A landscape with many peaks, sampled at points; each row gives a point and its height.
From any point a climber steps to the highest of the 2 points nearest to it. It stops when none of these is higher. Distance is the straight distance between rows; heights are no part of it.
Mev height 198: [142 171 100 110 114 135 136 127  88 126  98 135 153 111 128 105 121  65
 136 148 140  98 109 111 162]
rim height 8: [133  95 131 167 102 157 122 125  85  85 150 162 125 119 148 135 105  82
  85 111 168 116 159 144 148]
Nenud height 267: [132 121 147 163 192 121 112 108 192 134 167  98 166 175 131 146 103 152
 141  72 105 182 135 180 107]
ziko height 132: [100 177 112 138 122 124 130 151 146 127  76 156 133 112 123 145 150 158
 105 173 130 121 145 131 155]
gad height 711: [153 114 124 147 175 115 140 157 135 172 118 100  80 167 144 129  97 141
 157  53 128 143 154 156  75]
teben height 264: [132 119  77 146 100 133 122 125 179  71 192 137 160 172 151  78 177 104
 162 132 113 121 123 168 146]
favi height 564: [127 163  93 112 127 115 138 129 131 124 117 143 105 157 119 131 188 171
 146 134 136  72 145 125 158]
Tege height 415: [124  94 129 179 148 138 120  87 106 120 153  84 116 166 116  86 157 124
 121 125  94 148 127 200 118]
goba height 57: [ 99 108 141 117  59 142 137  88  67  84 154 139 138 117 130 112 175 148
  96 166 111 126 144 127 189]
gagof height 345: [145 127 160 128 156 138 140 117  99 178  52  59 113  91 145 166 127 180
 137 120  96 160 124 146  83]
bol height 519: [128 133 103 132 168 120 140 136 126 132 100  87 141 136  96  93 121 107
 119 117  87 150  93 151 116]
pamoz height 295: [133 189 140  77 121  88 128 110 124 193  82 134 123  53 119 183 121 101
 159 130 141 106 109 123  93]
Nebal height 349: [156 129 175 116 122 102 125 122  72 170  67  94  93  77 111 167  88 143
 147 167 125 106 106  76 118]
Nekof height 420: [121 113 112 144 151 133 106 176 198 136 146 175 170 152 134 141 145 110
 153 138 118 142 154 139 122]
fut height 467: [103 120 124 104 174 103 105 151 181 153 165 149 142 143 109 161 150 126
 156 110 154 162 140 136 105]
sazen height 106: [118 182 102 121  69 101 113 143 114  87  91 167 146  96 101 162 144 140
 117 184 106 104 150 118 196]
tepus height 161: [108 150 138 101 152 131 122 129 135 145  78 123 131  90 105 164 142 156
 109 152 141 149 116 124  99]
fuz height 550: [125 107 119 134 158 145 121 100 172 147 142 108 129 156 167  84 152 145
 164 124  67 170 133 180 110]
ropo height 360: [159 170 169  90 109 108 144 122 128 168 117 168 122  72 121 188 134 117
 128  91 128 131 134 117  94]
doz height 259: [105 105 118 203 144 147 113 116 143 106 157 146 115 167 159  88 141 125
  95  75 121 118 176 216 130]
nog height 64: [110 138 103 132  58 143 137 111 109  63 145 168 152 107 178 174 134 117
 117 170 127  80 142 134 173]
zoso height 231: [104 119 113 159 186 133  90 131 201 123 163  92 164 180  96 104 153 177
 138 121 105 185 149 187 107]
dokat height 156: [136 137  77  90  89 117 113 122  87  85 122 137 123  97 121 100 122 101
 109 154 125  82 129 120 180]
mepos height 577: [160 112 127 129 166 108 145 165 120 194 131 119  96 147 103 147 113 108
 177  85 154 113 115 137  87]
fota height 323: [134  84 152 181 150 153 124  98 116 140 158 115  86 162 140  70 123 128
 118  79  87 117 155 181 124]
Gotog height 121: [114 130  98 110  46 138 123 126  64  59 128 142 163  89 124  96  95  76
 102 184 125 109 122  92 211]
dok height 368: [144 136  95 173 147 151 131 158 102 119 102 128  98 172 137 109 133 124
 128 121  90 102 153 135 164]
moru height 451: [ 96 119  90 148 169 142 109 111 156 121 129 123 141 173 142  69 176 130
 157 112  76 116 149 192 150]
novez height 53: [128 101 112  94  81  97 109 161 122  89 126 125 101  72 120 109  68 132
  89 183 128 131 126  78 152]
Gavun height 227: [115 111 209 106 127 116 145  69 108 144 143 102 122 131 125 143 149 166
 114 153 179 167  84  86  71]
kisa height 494: [153 129 170 119 172 107 149 151 155 185 114  91 131 122 100 176  94 187
 143  69 144 147 114  77  61]
Dag height 269: [114 106 131 169 113 141 118 151 179  98 166 143 131 143 125 100 131 133
  82 128 131 179 151 136 104]
nusig height 65: [101  68 167 106  86 157 136  90  87 106 185 135 115 139 126 102 151 166
 128 183 116 150 130  77 165]
rito height 154: [ 84 133 173 115 148 152 128  80 116 118 131 117 140 128 134  63 151 139
  75 124 129 157 100  98 127]
guna height 261: [153 160 130 125 118 132 161 135  84 158 104 134 115 126 130 165  91  66
 157 127 156  83  88  99 129]
mav height 408: [102 137 157 106 119 160 101  91 105 107 116 155 104  94 188 124 115 112
  83 134 163 116 156 121 140]
naron height 419: [147 155 164 119 147 114 157 137 154 176 108 143 132 128 133 209 113 142
 140  65 146 137 120 118  74]
lubof height 61: [160 130 131 120 110 140 127 145  98 167  89 144 104  96 125 129 141  96
 130 144 148 143 153 122 114]
Migan height 287: [ 98  94  95 134  99 159 128 169 144  85 148 155 116 143 135  75 151 150
 130 200 107 131 153  96 188]
vuf height 396: [115 121 147 114  96 150 115  94  24  83 124 122 115  98 147 140  98  76
 103 190 178 112 119 101 181]
Peb height 43: [151 136  97 151  99 134 150 146 111 128 122 153 113 132 118 124 188  98
 144 127 135 122 153 158 120]
mopag height 104: [114 182  69 111  80 103 135 139 151  90 135 169 149 106 151 148 155  92
 147 157 166  62 113 153 155]
pava height 179: [100 100  90 181  80 143 118 109 126  32 213 128 151 159 150  88 129 118
  76 129 143 111 139 174 161]
tok height 70: [137 115 153 103 108 125 103 150  88 117  87 147 125  65 105 122  57 102
  86 166 145 137 125  66 140]
moto height 461: [154 123 136  99 148 121 154 149 120 198 118 118 128 118  64 169 162 117
 179 110 122 135 116 114  91]
vef height 283: [144 163 123 104  60 115 145 118 102 111 130 133 125  92 125 171  99 107
 127 179 155  96  70  79 146]
masan height 131: [150 161  62 137  61 127 145 161 118  86 148 159 141 119 174 164 114  65
 121 129 173  52 128 125 166]
zuze height 74: [143 159  80 124  82 131 126 117 102 108 126 182 142 109 142 146 183  86
 145 123 148  72 158 179 165]
derum height 332: [ 99 122  74 104  78 107 129 164 170  82 156 148 135 131 128 121 139 157
 156 212  98 113 111 102 176]
dap height 520: [130  98 174  79 176 133 103 118 102 204  53 101 112  66 114 137 106 148
 157 115 152 133 130  73  70]
kipas height 284: [164 118 148 132 127 101 119 139 215 146 166  87 156 136 109 146 118 174
 159 125  86 212 109 134  70]
vod height 426: [143 100 185 122 145 124 139 110  97 178  74  99  82  92 157 152  83 157
 138 113 126 123 124 102  79]
Revan height 274: [133 186 183  93 107  90 126 110  94 186  89 123 117  47  82 201  97 127
 164 170 144  83  92  77 110]
gusor height 528: [101 191 150 102 156 130 138  77 118 128 101 116 142 142 135 136 158 174
 106  96 148 114 113 121 150]
kozup height 273: [130 116 155 108 127 130 150 105 102 135 147 111 126 155 124 153 134 142
 142 158 142 124  79  97 111]
dinot height 238: [112 106 139 218 144 148 110 140 182 106 180 149 128 165 154 124 119 123
 104  99 136 176 179 187 106]
labik height 245: [130 101  89 184  78 173 123 171 133  86 149 153 104 134 165 115 152 134
 128 170 112 103 185 119 166]
radol height 549: [122 167 153 128 167 145 151 110 120 173 101 105 115 160 134 134 167 165
 126  57 136 117 140 135 124]
pota height 435: [128 142 107 143 167 124 119 156 117 143  66 113 105 140 135 110 103 138
 110 107 102 118 136 139 126]
vun height 427: [105 163 148 143 145 159 141  92  89 128 114 103 104 162 113  87 169 171
  83 113 133 107 143 115 169]
Relot height 532: [117  81 127 109 174 108 114 150 139 168 151 114 105 120 102 135 139 171
 145 125 174 144 139 119  90]
Pezok height 376: [108 125  95 119 132 118 132 161 167 116 141 130 141 134 111 131 119 133
 153 182 126 125 103 111 134]
nuz height 108: [ 74  83 181 133 142 183 128  79 117 125 165 113 131 170 128  76 153 147
 112 168 119 171 114  86 138]
lim height 254: [143 143 111 141 151 108 130 159 201 134 135 105 159 141 102 134 165 165
 144 125  94 187 123 165  89]
Raf height 159: [152 163  71 161  66 157 137 170 102  75 130 158 128 142 136 125 138  95
 112 136 146  71 152 125 188]
Dod height 638: [118 106 150  81 199 127 126 142 160 205 105 111 119 100 128 109 118 135
 167 108 173 149 115  85  51]
gidan height 499: [128 143 132  97 112 129  98  87  64 125 105 140 113  81 174 134  96  65
 110 147 194  89 132 125 156]
zunon height 414: [128 109 146 140 171 129 136 113  62 137 108  99 124 139 106 119 108  93
 101 107 137 149  87 134 104]
vepu height 357: [ 95 136  92 140 139 148 114 105 120 103  98 113 145 152 133  64 149 111
 131 156  68 117 119 143 170]
sidiz height 490: [139 135 117 104 113 120 136 139 154 132 149 127  89 132 136 106 177 167
 115 137 161 124 131 137 114]
bif height 326: [130 100 143 103  86 115 137 108  73 106 139 134 133  92 143 142  94  83
 122 178 176 123  72  92 128]
sedo height 130: [156  44 183 131 177 122 116 106 146 161 180  87 126 155 124 108  92 135
 158 106  87 179 123 126  82]
pemi height 84: [107 160  96 126  62 124 128 137 139  44 119 162 169 129 146 158 141 164
 119 170  82  96 131 129 198]
lalug height 359: [132 167 133 137 164 116 152 147 158 150 128 153 146 154 124 198  93 120
 150  88 106 111 127 132 137]
kes height 465: [126  96 136 121 138 135 119 114 133 164 123 101  75 121 115 125 170 205
 121 130 165 145 163 148  87]
metu height 436: [134 131 113 127 164 122 134 134 165 113 171 113 146 163 110  99 124 118
 135 133 121 147  88 149 123]
beli height 382: [168 131 153 113 130  83 153 161 163 189 135  97 147 114  73 173 130 125
 183 114 124 157  86 103  51]
vog height 303: [109 105 123 130  91 127 117 125 147  80 151 151 120 114 145 124 137 140
  86 171 126 148 131 142 136]
kezat height 91: [112 111  93 121  24 130 140 112 101  46 166 141 158 110 145 124 133 121
 104 189 114 127 117 128 189]
togog height 308: [109 144 136 142 205 106 134 140 186 153 142 130 162 187 117 170  97 137
 161  46  94 141 150 165 127]
Tib height 248: [139 175 111 115  85  99 159 144 145  91 127 123 137 128 130 136  97 137
 103 155 120 107  63  86 155]
kov height 200: [135 135  99 181  75 166 134 146  71 106 104 136 100 139 139 105 157 130
 109 167 126  98 148 125 178]
suzez height 177: [163 196 137  84 135  90 123 150 106 157  69 133  93  84 107 140  73 122
 109  95 161  92 120  99 135]
tobo height 178: [154  80 153 105 191 111 112  98 151 182 162  95 138 146 144 153  98 133
 196  69 106 150 122 164  82]
Tis height 216: [156 202 120 111 107 101 139 147 140 115  84 132 113 107 117 138  80 132
  94 118 116  90 113  87 150]
lupi height 339: [135 126 142 141 125 148 145 104  80 134  91 104 105 143 108 133 143 158
 118 148 110 129 112 121 155]
zufer height 785: [113  84 137  98 200 129 105 146 134 178 117 130 131 116 121 119  94  90
 149  88 143 146 142 122  89]
Pazo height 135: [161 186 150  89 114  99  94 137  81 131  89 147 123  75  95 149  83  91
  82  99 172  98 167 109 165]
Gigob height 95: [134 124 155 109 131 120  97 137  94 137  75 145 118  66  98 136  82 118
  75 113 139 142 170 123 126]
kodi height 217: [117  99  54 167  75 125 117 124 140  32 214 136 164 177 126  97 149 107
 136 130 128  84 135 178 192]
kide height 33: [142  85 113 134 105 156 119 157  90 129 119 165  98 100 164 137 119  71
 133 135 143 112 167 133 131]
Lag height 304: [112 144  79 178  87 133 107 147 186  60 187 178 153 176 167  82 174 113
 143 102 123  82 173 161 166]
mef height 654: [128 172 111 135 159 125 142 130 168 143 125 127 125 175 135 121 176 187
 144  76 116  93 147 157 139]
salad height 325: [155 130 153  91 121  87 154 150 185 154 176 108 158 131  67 129 154 161
 150 125 118 188  88  95  87]
bez height 92: [156  34 191 138 160 127 120 108  99 153 125 102 134 111 122 133  98 122
 132 120  99 175 114 122  61]
mupap height 418: [126 124 116 135 177 133 113 133 202 150 172 134 133 169 152 112 134 114
 138  90 178 169 142 156  78]
sar height 340: [125 132  82 152 104 128 127 189 187  86 162 161 150 156 130 105 131 110
 125 103 119  98 153 123 166]
kitek height 346: [ 92  97 160 140 123 154 104  81 138 101 131 150 115 112 165 113 136 147
  70 133 122 155 171 148 124]
tapef height 193: [111 118 184 104 158 110 132  99 139 162  97 101 135 102 130 168 115 174
 118 125 167 176  90 115  54]
sudo height 379: [130 106 105 147 148 146 120 178 166 117 141 170 129 149 151 121  94  97
 129 106 110 118 154 135 137]
pige height 199: [114 117 155 118 147 163 148  91 115 149 120 115 157 126 126  68 156 105
 136 134  96 162  87  96 124]
fese height 596: [160 141 130 112 171 108 150 142 154 193  88  83  91 114 131 140  99 178
 151  48 119 139 143 134  65]
gumu height 272: [ 95 137 142 152 152 181 131  77 111 132 104 108 154 158 118  54 153 132
 107 115  59 145 125 137 152]
munor height 331: [146 123 128 145 158 126 158 140 102 138 130 123 138 145 121 119  97  53
 139 130 154 131  60  89 110]
rima height 225: [156 106 130 139 170  99 122 108 151 140 162  99 156 178 115 163 103 115
 176  98  85 164 104 179 100]

Call two points neighbours if one is among the 2 nearest of the other. Go from one point of each pair to the other, from neighbour to neighbour, staying as high as possible. Name the lowest point that can't be avoided.
bol and fuz -> goba
lubof and Relot -> Peb
mef and Relot -> kes
gidan and fuz -> dinot

For each start below, name the point where the climber stops.
sedo -> gad
Gigob -> gidan
lim -> gad
pemi -> mef
zoso -> gad
masan -> bol
nusig -> fuz
Gotog -> bol
novez -> bol
